A landscape with many peaks, sampled at points; each row gives a point and its height.
A climber steps from a point to whichever of its 2 nearest points has the largest rise for the distance, and stops where none of them is higher. Distance is the straight distance between rows; heights are no part of it.
k_603: [ -4   9 -20 -18  16   3 -20  -5  12   4 -26  18  -7 -13 -27   1 -11  -4
   9 -16 -23  12 -22 -10  25]  (h 189)
k_520: [-25  28 -10 -12  24   6  -5  -9  13 -22  14  13  -8 -11 -22 -12  26 -20
 -27 -29 -20   7  -2 -11 -34]  (h 73)
k_175: [ 13  -8  -9  -5  10   6  -2   6   0  14 -14  26   5  -6   3  21 -25 -15
  23 -15 -13  -1   5  -4  32]  (h 333)
k_555: [ 42 -11  28  12  32  26  12  24 -20  -1   5  11  -9 -26  34  -1  -2 -16
  11 -29  27  -7  11  18   1]  (h 320)
k_390: [ 13   7   3  18  36  12 -17   7 -16 -17  -7   7 -14 -36 -19 -13  13  -8
  -9 -22 -20   5 -10   4 -16]  (h 337)
k_463: [  4  10  -5 -13 -11  33  19 -25  50  -2  32  36  12  28 -18  22  -1 -24
  14 -12 -16  -6   0  -7  -2]  (h 118)
k_931: [-38  24 -13 -20   4 -31   8   1  14  -8  -1  -9  15   8  13  10  17  -9
 -36   6 -11 -12  14  -2  29]  (h 299)
k_488: [-13 -28 -29  21 -25 -14 -25 -15 -13  21 -28  -2  10   2 -22   8 -29  16
  27  30   0  19  -2 -13   3]  (h 436)
k_777: [  8  13  19 -15  -9   8  27  -2  37   7  15 -22  11  35  18  17   1  -2
  -3  25  12 -18 -15  12  36]  (h 221)
k_436: [-17   6  10 -16 -17  -1  33  -9  22  17  19 -11  21  39  29  16   3  -5
  -7  16  -3 -16   9  -1  19]  (h 203)
k_696: [-29  -8 -12   7 -12 -19 -28  -9 -34  12 -20 -15  -1 -12 -15 -24   5  21
   6  13   1  27   5  -8 -54]  (h 209)
k_439: [ 21   9  10 -31  35  45  14  14  31  -9  11  35  -4 -14  -4   8  12 -39
   6 -53  -1  -8 -15  10  19]  (h 222)
k_345: [-43  13 -52  11 -10 -56  -5   3  13 -36   2  -6   8 -29 -12  10   7  -1
 -45  20 -16  -5  22 -11  38]  (h 346)
k_232: [-34  29  -9 -39  12 -11  16  -2  52 -11 -10  -8  21  11  -4   5  20 -14
 -31   7 -44 -22   9  -5  71]  (h 285)
k_536: [ -8 -12 -16  17  13 -16 -17  -1 -35  -1 -14  19   9 -19  13  12 -15 -18
   2  -9 -13   1  25  -7   4]  (h 407)
k_922: [ 11  -1 -10 -27   1  24   4   2  37  17 -17  30   4   9  -6   9 -30  -1
  36 -19 -17   2 -14   0  59]  (h 157)
k_521: [ 31 -18 -13  28  -4  26  -7 -23   8  -6  10  36   3   1 -14  21 -22 -14
  25  -1 -16  -6  14  -8   6]  (h 442)
k_437: [  6  12   5 -11 -13  32  11 -29  29  -4  34  15   4  29 -28   8  11  -9
   6   1  -2   6 -13  -8 -28]  (h 130)
k_265: [ 25 -24   8  46 -12  -7 -14 -10 -16 -36   3 -19 -13 -15 -19  -9  -9   9
   0  32   4  -2  -1  13 -33]  (h 247)
k_179: [-18 -12  17 -28 -39  -5  23  18 -15  68 -11  -7  19  36  34 -16  -2  27
  30  -6  20  -2 -10 -15  20]  (h 332)
k_519: [ 32   2  14  16 -19   7  22 -10  23 -18  24  -8   0  32   3  29 -17   4
  -2  28  12 -20  -3   7   6]  (h 525)
k_167: [-31 -13 -46  14 -23 -40 -35 -18 -10   6 -35  -4  15 -13 -26   3 -18  13
   8  21  -9  25   0 -21   9]  (h 410)
k_239: [ 66 -19  40  34  16  38 -18  12 -11 -26   7  -7 -32 -34  -4 -46   3  21
  23  13  13   4 -12  30 -18]  (h 312)
k_915: [-43  29   0 -34  16   4 -11   1  -7  14 -13  -9 -12   8 -11 -25  29  10
 -16 -32   0  22 -23 -12 -36]  (h 261)
k_100: [ -4  18  26 -21  42  15   3  26 -26  10  -8  -6 -15 -17  13 -16  27 -11
  -8 -50  13  12 -25  10 -19]  (h 284)
k_880: [  1  -6  14 -30   2  43   5   3   9  30   9  23  -5   7 -10 -18  11  -7
  32 -39  18  13 -18   5 -23]  (h 30)
k_107: [-10  -9 -22  -3  15 -16  -3   7 -10   0 -22  32  13  -9   7  22 -22 -23
   1 -15 -28  -7  23   0  36]  (h 362)
k_280: [-17  35   3 -19  -9   2  20 -11  45  -9  15 -23  13  33  -2  13  24   0
 -32  21  -7 -14 -16  -2  22]  (h 325)
k_238: [-34  -7 -25   4 -39 -30 -15 -19   4  20 -16 -17  20  21 -13   8 -10  16
   8  46  -1  14   5 -11  11]  (h 489)
k_826: [ 11   6  22  27  34  -4  -7  14 -26 -34   1 -14 -17 -30   6 -12  24  -9
 -35 -11  -3  -1   2  11 -35]  (h 368)
k_484: [-34  -8 -21   8 -18 -31 -27  -4 -28   9 -31 -25   3  -6 -19 -15  -4  29
  -5  21   9  32  -8 -11 -24]  (h 197)
k_133: [ 13   5  16 -13  11  36  10   2  11   3  19  16  -4   6   0   3  10 -18
   9 -30  10  -4  -9   4 -15]  (h 36)
k_180: [-24 -14 -46  38 -19 -49 -21  -4  -6 -44  -3  -7   2 -46 -35   8  -1   7
 -26  20 -13   7  12 -12   2]  (h 347)
k_746: [-20   1  -5 -10  -3   3 -15  -8 -22  24 -17 -11  -4   3 -17 -20  13  20
   7  -7   5  25 -16  -8 -40]  (h 226)
k_500: [-46  28   7 -28 -26 -10  19 -17  30  21  21 -10  23  39  12  -3  30  -4
 -20  14 -10  -5  12 -17  -9]  (h 202)
k_798: [ -2  -1   4 -27 -14  31  20   1  47  24   0  24  21  29   8  18 -17 -11
  30  -8 -11 -10  -2   0  44]  (h 147)
k_874: [-20  -7  37 -32 -29 -12  40  21  -8  66  -6 -21  30  32  48 -11  18  12
   8  -7  15 -20   4  -9  27]  (h 385)
k_27: [ 13 -18  20   7  12  11  -3  15 -41  30  -6  14  -2 -16  26  -8 -10  -2
  24 -35  17   0   2   2 -17]  (h 229)
k_949: [  3   2   9   5  -9   6   1 -15  -8  -7  20   5   1  13   3   3   5  -3
  -4   4   6  -3   9   1 -42]  (h 446)
k_413: [  8 -21  21  -4  -6  20  15   9 -26  40   5  21   2   6  21 -11   0  -3
  32 -34  19  -5   3  -1 -25]  (h 212)
k_178: [ 39 -35  17  12  -2  49 -15   8 -21  32   3  27 -20 -17  23 -22 -10  10
  55 -24  29   2  10   7  -7]  (h 298)
k_749: [  6   9   3 -40  28   9  -2  18  16  19 -36  21  -2 -12   1   1 -19  -8
  20 -36  -7   3 -20   6  55]  (h 173)
k_803: [-30  10  13 -21 -27  -1  33  -8  24  24  31  23  31  33  25  14   9 -20
  -1  -8 -15 -19  30  -8   6]  (h 176)
k_62: [  8   1 -13  14  -1 -26   5   8  -6  -8 -22 -34   5   1  14  24 -12   4
 -17  31   7 -17  -4   6  54]  (h 273)
k_886: [ 34  10  -8 -11  38  36   3   7  25 -21   3  19 -13 -25 -20   1   6 -21
   2 -39 -14  -4 -28   5  25]  (h 210)
k_480: [-45  14   1  -1 -10 -33  -5  -5 -19   5  14  -9   7   4  16  -7  20   4
 -22   9   5   6  22 -11 -40]  (h 429)
k_171: [-36  -1  32 -30 -27 -19  30   7  12  52  -8 -26  34  32  49  -7  21  12
  -4  12  -6 -26  19  -8  40]  (h 478)
k_712: [-23   4  15  -2 -28 -31  18  -3 -11   3  23 -13  16  34  33  17   1  -2
 -25  29  14 -12  28  -1 -15]  (h 560)
k_386: [ 29 -22  28  10   7  42 -12  10 -31  15   0  -4 -23 -13  -2 -50   6  28
  40 -10  24  16 -10  19 -39]  (h 263)
k_2: [ 39  -2  38  26  33  25   1  20 -23 -28  14  -5 -18 -31   6 -16  20 -12
 -10 -11   7  -5   2  22 -34]  (h 343)
k_899: [-31  35   1 -34   2 -11  17  -7  48  -2   1 -34  17  24   3   8  34  -5
 -36  20 -22 -19  -2  -6  46]  (h 308)
k_297: [-31  14  -2 -33  10  -8   2   8   7   4  -3  49  20   0   6  12  -8 -32
   3 -37 -37  -6  33  -8  14]  (h 441)
k_841: [ 52 -14  -6  -5  -4  32  -6  -4  18   6   2  -5 -27  11   8 -14 -17  35
  37   3  35  11 -29  15  24]  (h 291)
k_466: [ 25   0  -7   7 -17  14  -2 -19  19 -14   8 -17 -12  19 -34  -6  -8  22
  11  28   7   7 -25  -2 -15]  (h 315)
k_495: [-57  37  -4 -25 -10 -28  10 -11  26   3  28   1  15  27  18  -6  32 -11
 -35  10 -10  -4  33 -18  -6]  (h 187)
k_322: [  4   8   9   3   7  -6   9   3  -6  -5  14   2   2   4  15  19   2 -13
 -10  -9   0  -5   5   5  -5]  (h 404)
k_731: [ 49 -18  -6  32  -7  32 -12 -16   9 -17  14  13 -16  -8 -19   1 -15   5
  26  11  -1  -3  -8  -3  -1]  (h 391)
k_83: [-26   7 -20  24  22 -31 -26   3 -27 -29   7  16  -7 -36   2 -13   7 -17
 -32 -17 -15   6  37  -7 -30]  (h 458)
k_820: [-21   5 -19  -2 -34  -3   2 -34  22   5  26   8  14  36 -25   8   3   0
   2  28  -7  13  11 -21 -40]  (h 215)
k_177: [-20  21   0 -38  -3  21  16 -17  39  -4  22  41  13  17 -17  12  15 -31
   0 -36 -28   1   4 -11  -2]  (h 104)
k_994: [ 19 -18 -27  -2  -9  23 -12 -14  14  24 -19  10  -7  14 -14   6 -35  15
  42   4  -1  15 -20  -7  35]  (h 236)
k_535: [  0  14   6  -9  18 -11   8  12   3  -1 -16 -35   2   8  17   8   3   7
 -19  16  12  -9 -20   8  40]  (h 252)
k_485: [-14  -4 -33  30  -5 -29 -17 -18  -7 -27  16  17   3 -18 -12   8  -3 -15
 -20   9 -15   2  28 -12 -15]  (h 281)
k_86: [-43  17 -16   3   4 -46 -10   4 -21  -9   3  -7   3  -9  17   0  11 -10
 -35   2   6   7  27  -6 -21]  (h 475)
k_911: [-13  33   7 -49  26  20  17  11  41   7 -12  -8  -1   8  -3  -1  18  -5
 -15 -25 -11  -1 -34  -1  35]  (h 344)
k_670: [ -3 -14  -2  43 -10 -30 -22  -2 -22 -39  -3 -13  -5 -26 -16  -5  -1   5
 -19  21   0   2  10   8 -35]  (h 228)
k_295: [  5   5 -21  21  16 -31   3  10 -20 -34 -11 -18   5 -22  14  24  -1 -12
 -40   7  -5 -17  13   5  22]  (h 365)
k_644: [-64  14 -19 -20 -17 -53 -15   2 -12  33 -10   5  21  -1  15 -11   8   1
 -13   4 -10  15  33 -27  -8]  (h 208)
k_656: [ 17   4  18  -4  46  18  -6  21 -23   5 -11  -6 -16 -29  13 -12   7  -4
   6 -35  11   6 -22  12  -7]  (h 294)
k_164: [-61  19 -37   6 -24 -67  -9  -5   2  -5  12  -6  20   5  16  -1   5  -2
 -29  36  -2   5  52 -16  12]  (h 158)
k_793: [-11  -8   8  16 -34 -31   9  -4 -22   7   2 -17  12  23  22  20 -13  10
  -4  36  12  -5  23  -2 -12]  (h 640)
k_433: [  3  27  12 -30  18  27  14   8  24   7   3 -13 -10  16  -2   0  20  -3
  -6 -21  15   4 -40   9  14]  (h 358)
k_877: [  7   2   5   0 -12  34  -1 -27  10   4  31  20  -4  11 -33  -8  17 -10
  17 -11  -6   8  -1  -8 -54]  (h 144)
k_887: [ 33  -5  27   5  47  33   0  23 -18  -8   1  16 -11 -32  14 -11  13 -22
   8 -42  11   1 -10  17 -11]  (h 305)
k_400: [-58  22 -48   1 -19 -57 -15  -6  21 -19  -8 -17   9 -16 -14  -1  15   9
 -40  24  -7  10  10 -22  21]  (h 363)
k_808: [ 31 -17   2 -10   1  22  -4   8  -9  25  -9  -7 -20   7  17 -16 -17  39
  37  -2  37  13 -21  14  11]  (h 280)
k_825: [ 41 -22  16  24  -4  46  -6  -6 -10   7  16  24 -13  -4   6  -5 -13   4
  43  -3  15   0  10   9 -17]  (h 338)
k_770: [ 24  18   0   9  39  -7  25  23  -5 -39   4  -8  -2 -15  18  25  11 -27
 -46  -4   0 -19   9  15  14]  (h 454)
k_682: [-52  27 -17  -5 -13 -52   2  -6   8  -3  25   1  14   9  23   1  16 -16
 -40  16   0  -3  54 -14   1]  (h 170)
k_39: [ 46  -7  19  15   4  35  33  12  12 -19  33  17   0  15  28  25  -5 -23
   3  -7  20 -22  13  13   5]  (h 554)
k_758: [  0  -2  -2  16  24  -3 -21  -3 -25 -10  -7  11  -4 -24  -5  -2  -1 -13
  -1 -19 -13   1   8   1  -8]  (h 364)
k_763: [-48   6  17 -20 -31 -27  23 -10  20  37   4 -20  31  35  35  -2  20   6
 -13  25 -11 -20  31 -11  21]  (h 585)
k_399: [ 17  -9  -5  27 -14   5   2 -19  -9 -12  22  13   0   6  -1  20 -12 -10
  13   7  -4  -8  18  -4 -15]  (h 499)
k_80: [ 52 -29  -8  50  -6  13 -20  -9  -1 -28   7   1 -18 -31 -28   0 -17  14
  20  27  -6  -9  -5   7   2]  (h 354)
k_694: [-29  15  -6 -11  17   7 -25 -14 -14   0 -13  -5 -14  -8 -28 -25  27  10
  -9 -24 -15  30 -20 -11 -41]  (h 246)
k_714: [  0  -8   0 -11 -18  35  -8 -25  -7  18   4 -12  -7  19 -35 -27  10  21
  31  12  10  25 -18  -7 -64]  (h 193)
k_725: [ 11  -7   7   3  25 -10 -10  19 -33  14 -29 -28 -13  -8  16  -7 -13  21
   5  -2  20   8 -19  12   6]  (h 290)
k_616: [ 45 -24 -17  24 -25  24 -17 -21  14  -8  -2  -5 -21  12 -29  -6 -35  34
  35  34  20   7 -21  -1   2]  (h 288)
k_453: [-36  25   4 -17 -28 -18  10 -18  22  10  13 -28  10  36  -1   3  21  13
 -23  30   1  -3   0 -10 -11]  (h 213)
k_496: [  4  -2  -6  46   5 -16 -16  -1  -1 -56  14 -10 -20 -40 -39 -15  16   3
 -38   9 -22  -6 -10   6 -35]  (h 194)
k_902: [-10  16  13  -1  17  20  -4 -13   0 -19  27  10 -10  -9 -16 -14  27 -16
 -14 -22 -10   7   1   1 -56]  (h 61)
k_141: [  3   9 -14 -40  20   5  -1  10  32  11 -38  27   9   0  -9  12 -27  -4
  13 -23 -28  -6 -20  -5  72]  (h 165)
k_283: [ 52 -23  21   4  22  33  14  39 -22  11   2   9 -14 -15  52  -7  -6  -2
  24 -26  43  -3   1  23  10]  (h 334)
k_168: [  3  -3 -16 -13  -5   4  -3 -11  22  22 -20 -12   2  21  -9   8 -22  14
  23  16  -4  13 -28  -3  51]  (h 224)
k_409: [  4  -7  19 -31  29  35 -11  22 -17  34 -17  22 -13 -23  -3 -26   4 -10
  32 -61  11  11 -21   7 -17]  (h 241)
k_416: [ 52  -2  36  22  39  34  -7  21  -8 -27   9 -11 -30 -31  -3 -35  17   4
   4 -10  12   4 -18  29 -21]  (h 329)
k_709: [ 52 -30  24  45 -21   6 -12 -10 -13 -24   4 -13 -26  -7 -19 -14 -25  23
  18  46  15  -1  -3  15 -32]  (h 269)
k_375: [  7  -9  27 -39  20  32   7  34  -7  32  -6  31  -5 -20  19 -22  12 -18
  25 -66  26   1 -19   9 -10]  (h 233)
k_697: [-37  -1 -41  19 -31 -45  -7 -20   8  -6   3  10  29  11   3  24 -15  -8
  -8  31 -16  -7  39 -15  25]  (h 491)
k_31: [ 19 -17  -4  31  -7 -16 -21   2   2 -44  -8 -41 -26 -40 -53 -27   0  30
 -14  28  -4   9 -40  14 -15]  (h 272)
k_499: [ 19 -18  20 -13  13  39  -9  13 -28  36 -10  19 -16 -17   5 -39   7  17
  48 -38  27  16 -18   8 -25]  (h 249)
k_615: [ 25 -17  11  37  -1   0 -22   1 -10 -34 -15 -31 -33 -33 -42 -41   9  25
  -7  25  -6  12 -29  24 -37]  (h 282)
k_571: [ 23   9  -5 -12  18  16  45  14  29 -15  13  14  18   9  23  30  -3 -33
 -20  -1 -11 -28   9  13  52]  (h 112)
k_795: [ 11 -12 -22  34 -12 -19 -17  -9   5 -41  -3 -22 -16 -29 -45   1  -8  16
 -14  26 -12  -1 -23  -1 -13]  (h 262)
k_614: [  1 -11  10  -6  11 -13   2  28 -37  31 -24 -17   1   3  37  -1 -12  16
  10 -12  21   3  -8   6  20]  (h 270)
k_983: [ 44 -10 -13  35  12   4  -6   3   1 -32   4  -9 -18 -26 -16   7 -15   4
  -2  16  -1 -11 -17   7  12]  (h 326)
k_188: [ 20  -1  13  28  18  21 -16  -6 -12 -24   6  -4 -18 -24 -25 -17  14   6
  -2  -4 -10   7 -15   9 -34]  (h 313)
k_724: [-54   3   3 -43 -17 -17  -1 -12  39  39 -32   9  36  17   7  -3  -1   7
  11   6 -46  -9  21 -14  55]  (h 622)
k_875: [ 20 -17  -4  29  19 -24 -12  24 -42  -5 -30 -24  -8 -24  21  11 -29   9
  -2  12  14   0  -4  13  19]  (h 314)
k_245: [-54   0   1 -31 -20 -34   4 -16  23  37 -20 -11  39  23  26  -1   8   5
  -1  27 -33 -17  35 -16  48]  (h 697)
k_279: [  4 -19  26 -10 -13  16  36  31 -31  43  12  20   9   8  36 -12   7 -13
  25 -50  30 -16   5  -4 -27]  (h 216)
k_251: [-24 -11 -26  36 -25 -35 -23 -22  -7 -28  22  10  10 -10 -15  -2  -1  -2
 -10  28  -1  13  43 -14 -48]  (h 258)
k_855: [ 37  -5   3   5  -2  18  31  17  14  -1   9   6   7  20  38  34 -21 -19
   8   7   9 -22  17  10  50]  (h 82)
k_88: [ 29 -26 -21  39 -29  -4 -10 -21   3 -11  -3 -12  -6  11 -21  19 -34  25
  22  42   6  -3  -8   0  13]  (h 267)
k_929: [ 57  -5  29   7   2  29  29  18  15 -15  26   0  -9  15  34  18 -13  -4
   5   3  42 -14   2  24   7]  (h 599)
k_71: [ 15 -22   0 -12   3  19 -20   5 -35  43 -27  -2 -15  -2   4 -30 -15  35
  49 -11  25  26 -20   4  -5]  (h 264)
k_765: [ -8  22  -2 -22  14   1  36   7  32 -12  15  18  24  10  21  27   8 -37
 -31  -9 -23 -25  27   6  43]  (h 131)
k_406: [ 42   0  30   5 -17  13  26   3  10 -18  28 -13  -9  34  19  13 -10   5
  -7  27  34 -16  -3  13  -8]  (h 557)
k_961: [ 31 -32  29  25  13  30 -19  10 -47  21  -1  18 -13 -24  17 -31  -5   7
  43 -22  14   7  15   8 -21]  (h 265)
k_156: [ 12 -17  15   1 -25  31   6 -16  -6  23  19  18  -3  21  -7  -3   0   0
  32  -7   6   9   8 -13 -43]  (h 164)
k_21: [-18   8 -42   6  18 -26 -16  -7   0 -33   6  43   5 -34 -12  12  -4 -31
 -23 -16 -42  -6  35 -19  16]  (h 335)
k_912: [  1 -16  -1  14 -10 -16  -5  -2 -22  13 -11 -15   2  14  13  17 -18  15
   4  19  10   2   1  -4  -2]  (h 563)
k_648: [-57  14   1 -29  -3 -38   1   1  -4  33 -17   3  18   8  28  -8  17  -5
 -14  -7 -17   2  24 -17  16]  (h 237)
k_802: [ 16  11  31  -7  16  44  22  -1  16 -13  37  14 -10   4  -3   3  25 -25
  -2 -29  18  -7 -11  12 -37]  (h 42)
k_82: [ 23 -29   3  35 -15  -4 -13  -6 -26   0  -4  -9  -5   6   9  10 -29  12
  21  28  15  -4   9   3 -13]  (h 501)
k_647: [-38  -1 -19  29   0 -52 -19   5 -32 -21   2  -1   4 -23  17  -8  -1  -8
 -27   3   4   7  44  -5 -28]  (h 527)
k_418: [-34  17   9 -33   8 -16  12   8   8  23 -14   0  16   3  23   6  10  -9
 -12 -14 -17  -5   7  -4  27]  (h 266)
k_564: [-21  18  -4  -5 -22 -14  -2 -20  16  -7  18 -12   5  31 -16   2  12   5
 -18  27  -4  12   0 -13 -37]  (h 225)
k_77: [-21  13 -24 -26  18 -16 -10   3  10 -17  -9  50  10 -20 -13  14 -10 -35
 -14 -34 -43  -9  28 -13  24]  (h 384)
k_244: [ 50  -6 -10  29  10  -9  12  12   6 -39   7 -16 -16 -16  -9  20 -14   1
 -23  23   2 -24 -19  10  30]  (h 311)
k_357: [ -1   5  27  -4  -4  -9  31  17 -28  12  26   7  15  20  44  13  12 -12
 -10 -13  13 -19  20  -4 -27]  (h 366)
k_33: [-31  29  -3 -33  12   7   7  -6  23  -4  17  39   6   1  -8   2  22 -31
 -17 -40 -24   5  13 -11 -19]  (h 89)
k_369: [ 14  17  31 -12   9   8  25  12  -1  -6  13 -32 -12  19  14   5   9  10
 -20   6  26  -3 -25  15 -15]  (h 383)
k_957: [ 35 -17  33  21   4  20 -17   4 -31  -3  -4 -22 -23 -15  -3 -33  -2  28
  19   9  24  10 -12  22 -43]  (h 279)
k_281: [-14 -19 -18  -1 -38 -12  -6 -17  -5  30 -21 -11  15  34  -2  13 -21  21
  32  35   7  18   6 -14  10]  (h 465)
k_94: [ -8  10   0  31  32 -14 -24   8 -25 -44   5   0 -16 -42  -9 -19  30 -11
 -34 -14 -24   6  16   9 -41]  (h 402)
k_358: [  3  -9  -2 -18  -5  40 -14 -22  -8  33  -3   8  -7  11 -33 -28   8  14
  42 -16   2  26 -19  -6 -46]  (h 201)
k_225: [ 10  -3  -9  23 -21  -3   6 -17  19 -12  14   3   6  18  -5  33 -16  -3
   4  27 -12 -11   6  -6  12]  (h 492)
k_650: [ -8  -9   1 -18  -4   2   7   3  -4  38 -17  18  14  15  18   8 -13  -1
  27 -19  -1   1   1  -4  27]  (h 307)
k_70: [-11  -4  31 -29 -12   4  28  37 -30  52   2  10  13   2  36 -18  19  -6
  14 -51  30 -12 -13  -7 -16]  (h 230)
k_942: [-49   4 -52   3 -17 -43 -27 -11   6  -9 -24   0   9 -22 -29   2  -4   5
 -15  14 -22  19   1 -21  13]  (h 388)
k_383: [ 16   9   1  -8   3   0  35  11  25  -8   4  -9  16  18  25  30  -8 -13
 -14  23  -7 -27   6  12  66]  (h 98)
k_363: [-16   7 -12 -16  -9  -8   2 -15  26  15 -12 -10  11  21  -7  16 -12  10
   2  15 -16  -2 -13 -10  43]  (h 214)
k_338: [-28  18  -8 -22 -24 -15   3 -21  38  15  -8 -30  17  30  -8  10   8  18
  -8  35 -18  -1 -13  -8  37]  (h 206)
k_458: [-21  14 -16  -5 -21 -19  -3 -16  24   1 -11 -35   4  22 -26  11   5  23
 -17  42   0   5 -26 -10  15]  (h 198)
k_583: [ 28  12  -3   4   6   9   1  -1  26 -29  11 -18 -18   6 -25   6  -3  11
 -16  15   4  -4 -36   7   0]  (h 328)
k_398: [ 36 -15  35  11  -2  34  32  20 -10   6  33  21   3   5  30  17   0 -23
  13 -23  28 -20  19  13 -20]  (h 493)
k_797: [ -8  -6  24 -23   1  -2  20  30 -29  48 -14  -3   4   6  41  -8   2   5
  16 -29  21  -6 -10   0   3]  (h 250)
k_384: [ 36 -26   8  -8   7  26   8  30 -16  32 -10  19  -7  -5  42  -4 -18   4
  39 -30  35  -2   0  12  27]  (h 351)
k_364: [-19 -13 -27  23 -16 -34 -10 -12 -18  -8  -7  13  17  -4   6  25 -23 -10
   5  15  -6   2  28  -6  12]  (h 457)
k_936: [ 29  -2   5   9  45  -2  12  30 -24 -18  -9   3   0 -25  28  19  -2 -25
 -23 -14   4 -16  15  13  22]  (h 495)
k_790: [ 12  16  19 -17  18  16  12  15   1   3  -3 -32 -15  14   3  -9   6  21
  -3  -4  27   6 -39  16  -1]  (h 370)
k_806: [ 15   7  -8  -6  44   0   5  24 -18 -10 -18  14   0 -29  14  13  -6 -30
 -13 -32 -10  -5  -1  10  30]  (h 459)
k_214: [ 15  21  15 -26   7   5  27  12  33   3  -5 -41   6  24  19  11   3   6
 -14  20  13 -17 -30  16  59]  (h 232)
k_943: [-37   4 -42  20  -7 -37 -31 -10  -7 -23 -13 -13   2 -21 -25  -2   0   7
 -22  16  -7  18   3 -12 -11]  (h 367)
k_851: [ -6   4 -28  22  28 -27 -12   5 -21 -38  -1   6  -1 -39  -1  10   7 -21
 -36 -10 -19 -11  18   2   2]  (h 403)
k_966: [ 10 -10   2   6  29  21 -31  -4 -28  20 -24  15 -19 -34 -20 -33   0   9
  34 -28 -14  23  -8   1 -17]  (h 235)
k_685: [ 38  -2   2 -10 -10  26   4  -9  24  -6   3 -20 -18  24 -14  -5 -14  31
  19  22  27   8 -39  13   8]  (h 303)
k_973: [ 25  -7  26  22   5  15 -15  -1 -15 -26  -2 -26 -26 -16 -26 -36  12  18
   1  15   7  12 -14  21 -47]  (h 295)
k_622: [-18   3 -16  36 -14 -30 -25 -14   2 -58  12 -14 -13 -32 -39 -24  21  10
 -46  19  -9  12   7  -7 -52]  (h 211)
k_286: [ -4   9  -7 -37  23   6 -14   6  10  22 -40   9 -11  -9 -15  -9 -14   9
  20 -33  -9  18 -34  -3  42]  (h 179)
k_162: [ 23 -36   5  24 -16  12  -4   1 -34  26  -8   7  -7  11  18   3 -28  15
  37  10  23   0  16  -2 -10]  (h 437)
k_683: [  7  -7  21  -7 -25  26   7 -16 -10  14  19  -6  -8  29 -23 -14   6  23
  19  10  19  12  -6  -1 -65]  (h 182)
k_525: [-21  20 -29   2 -27 -15  -8 -30  25 -24  17 -10   0  15 -40   2  10  10
 -21  30 -12  11  -7 -18 -22]  (h 234)
k_717: [-11  -5 -36  25 -18 -17 -17 -22  15 -32   5  -7  -5 -14 -54   4   4  11
 -18  25 -18   7 -16 -16 -17]  (h 248)
k_361: [ 64 -27  33  40  -8  28 -15  -3 -14 -26   3 -12 -36 -12 -13 -38 -13  33
  24  36  19   0  -8  27 -28]  (h 292)
k_266: [-30  16   4 -31  -9  -5  21  -7  32  10  14  18  32  23  19  15   9 -26
 -11  -5 -25 -14  26  -5  31]  (h 154)
k_378: [ -3  22  -9  -2  18  -9   9   6   2 -24  10   3   7  -4   5  19   5 -27
 -34 -10 -10 -11   6   2   6]  (h 415)
k_593: [ -2  13  16   4  12 -29  12  22 -25 -16  -6 -33  -2  -4  34  13   8  -6
 -38   9  16 -11   4  15   2]  (h 443)
k_846: [-41   8  -2 -41  -7 -13  -2  -2  25  26 -27  34  34  10   4   7 -17 -13
  10  -6 -48  -9  28 -14  47]  (h 569)
k_275: [-10  14  22  -3 -13 -27  17  10 -12 -14  12 -29   7  19  27  17   8   2
 -40  32  22 -20   7   9  -9]  (h 496)
k_89: [-20   4 -11  -4  -7 -16 -16 -12  -5   8 -19 -31  -1  15 -20  -3  -1  28
  -1  23  13  21 -22  -4  -4]  (h 190)
k_43: [  2  23 -13 -22  35  15  -3   6  22  -5 -17  16 -13 -18 -27   1   5  -8
  -6 -39 -23   4 -28  -5  22]  (h 200)
k_356: [  6  30  -1 -20   8  11  17  -2  38 -16  15 -22  -7  16 -17  15  13   0
 -26  11  -2  -8 -35   8  17]  (h 342)
k_335: [-21  -9  -9  42 -24 -36 -26 -16 -17 -34   6 -11  -7 -25 -27 -19   7  12
 -18  30   0  21  26  -1 -65]  (h 231)
k_692: [-49   1 -40   4 -37 -54 -12 -22  15  -2  -9  -8  27   3 -15  10  -4   8
 -11  44 -10   9  22 -15  18]  (h 513)
k_63: [-30   5   9 -48  -1  -2  11  10  27  15 -16  57  28   5   9  18 -19 -25
  12 -31 -44 -13  32  -7  37]  (h 505)
k_632: [ 11   8  25 -31  34  39  12  29   6   8  -1  28  -6 -20   4  -8  18 -38
  10 -63  18  -3 -14  13  -7]  (h 227)
k_81: [  3 -18   4  -8  21  14 -25   5 -35  39 -35   3 -14 -19 -13 -33  -7  23
  34 -27   9  31 -22  -2 -11]  (h 253)
k_50: [ -5  16  27 -19   1  27  20  -6  14 -10  39  -1  -5  12  -8  -2  33 -13
 -17 -22  11   1  -6   5 -55]  (h 49)
k_876: [-18 -16 -11 -16 -25   5  -1 -11  15  39 -19  20  21  27   2  17 -26   0
  34   3 -24   8   9 -19  33]  (h 286)
k_349: [ 21  -4  -1  41   6   4 -12 -14   5 -51  27   6 -16 -35 -39  -8  12  -7
 -17   7 -29 -11   1  -2 -33]  (h 178)
k_154: [-15  15  16 -27  19  20  -5   8 -11  23  -4 -10 -12  -4  -9 -25  19   6
   0 -40   8  19 -30   1 -39]  (h 271)
k_786: [ 31 -18 -15  21 -25   6  -6 -18  15 -22   1 -24 -20   6 -53  -4 -23  34
   8  44   9   5 -40   1  -9]  (h 304)
k_864: [ 35  -1  -8  15   2 -14  16  14   6 -22  -5 -24  -2   4  19  30 -16   1
 -22  28  14 -19  -9  16  49]  (h 293)
k_572: [-24  10 -36   9   5 -32  -8  -7  -2 -22   8  24  13 -11  -4  15  -5 -27
 -22  -5 -22  -3  37 -10   9]  (h 306)
k_429: [  7  -7 -16  34  20 -30 -11  19 -30 -21 -26 -16  -4 -28   2  13 -13  -5
 -21   9  -4 -10   2  10  20]  (h 341)
k_22: [  8 -21 -15   1 -33  22  -5 -17   7  36  -6  21   4  37  -5  16 -31   6
  43  13  -5  15  11 -15   9]  (h 268)
k_510: [ 14 -10  40   8   4  15  27  15 -25   2  37  12   5   7  36   4   9 -24
  -3 -28  18 -20  22   5 -40]  (h 432)
k_48: [-33  20 -29  -3  -7 -36  -1  -7  21 -25  -2 -17  11  -7  -3  15  10  -7
 -44  29 -17 -17   8  -4  45]  (h 324)
k_704: [ 15   9  32   5  17 -12   8  19 -18 -22  -5 -38 -20  -2  16   1  14  10
 -33  10  27  -5 -16  17 -20]  (h 405)
k_46: [ 16 -27 -31  17 -23  18 -23 -22   3  18 -20  21   2  10 -28   9 -38   9
  50  15  -8  14  -1 -19  20]  (h 251)
k_298: [  3 -13   3   2  11  31 -25 -18 -20  22  -9  18 -12 -12 -28 -27   0  10
  39 -19 -10  24  -9 -10 -35]  (h 217)
k_672: [ 31 -27  16  12  -1  20  11  13 -24  23   5   3  -9  11  38   6 -17   5
  34  -7  31  -2   4   7   3]  (h 382)

Call two points neighbours if one is among the 2 nearest of the other. Go from one point of each pair to the other, from neighbour to neighbour, staying as high as possible. Name the lowest point that can't be avoided.
k_399 and k_929: k_225
k_356 and k_692: k_232
k_399 and k_936: k_322

For each start below, name the point where the climber stops.
k_485: k_245
k_413: k_399
k_279: k_647
k_437: k_466
k_696: k_793
k_180: k_692
k_133: k_466
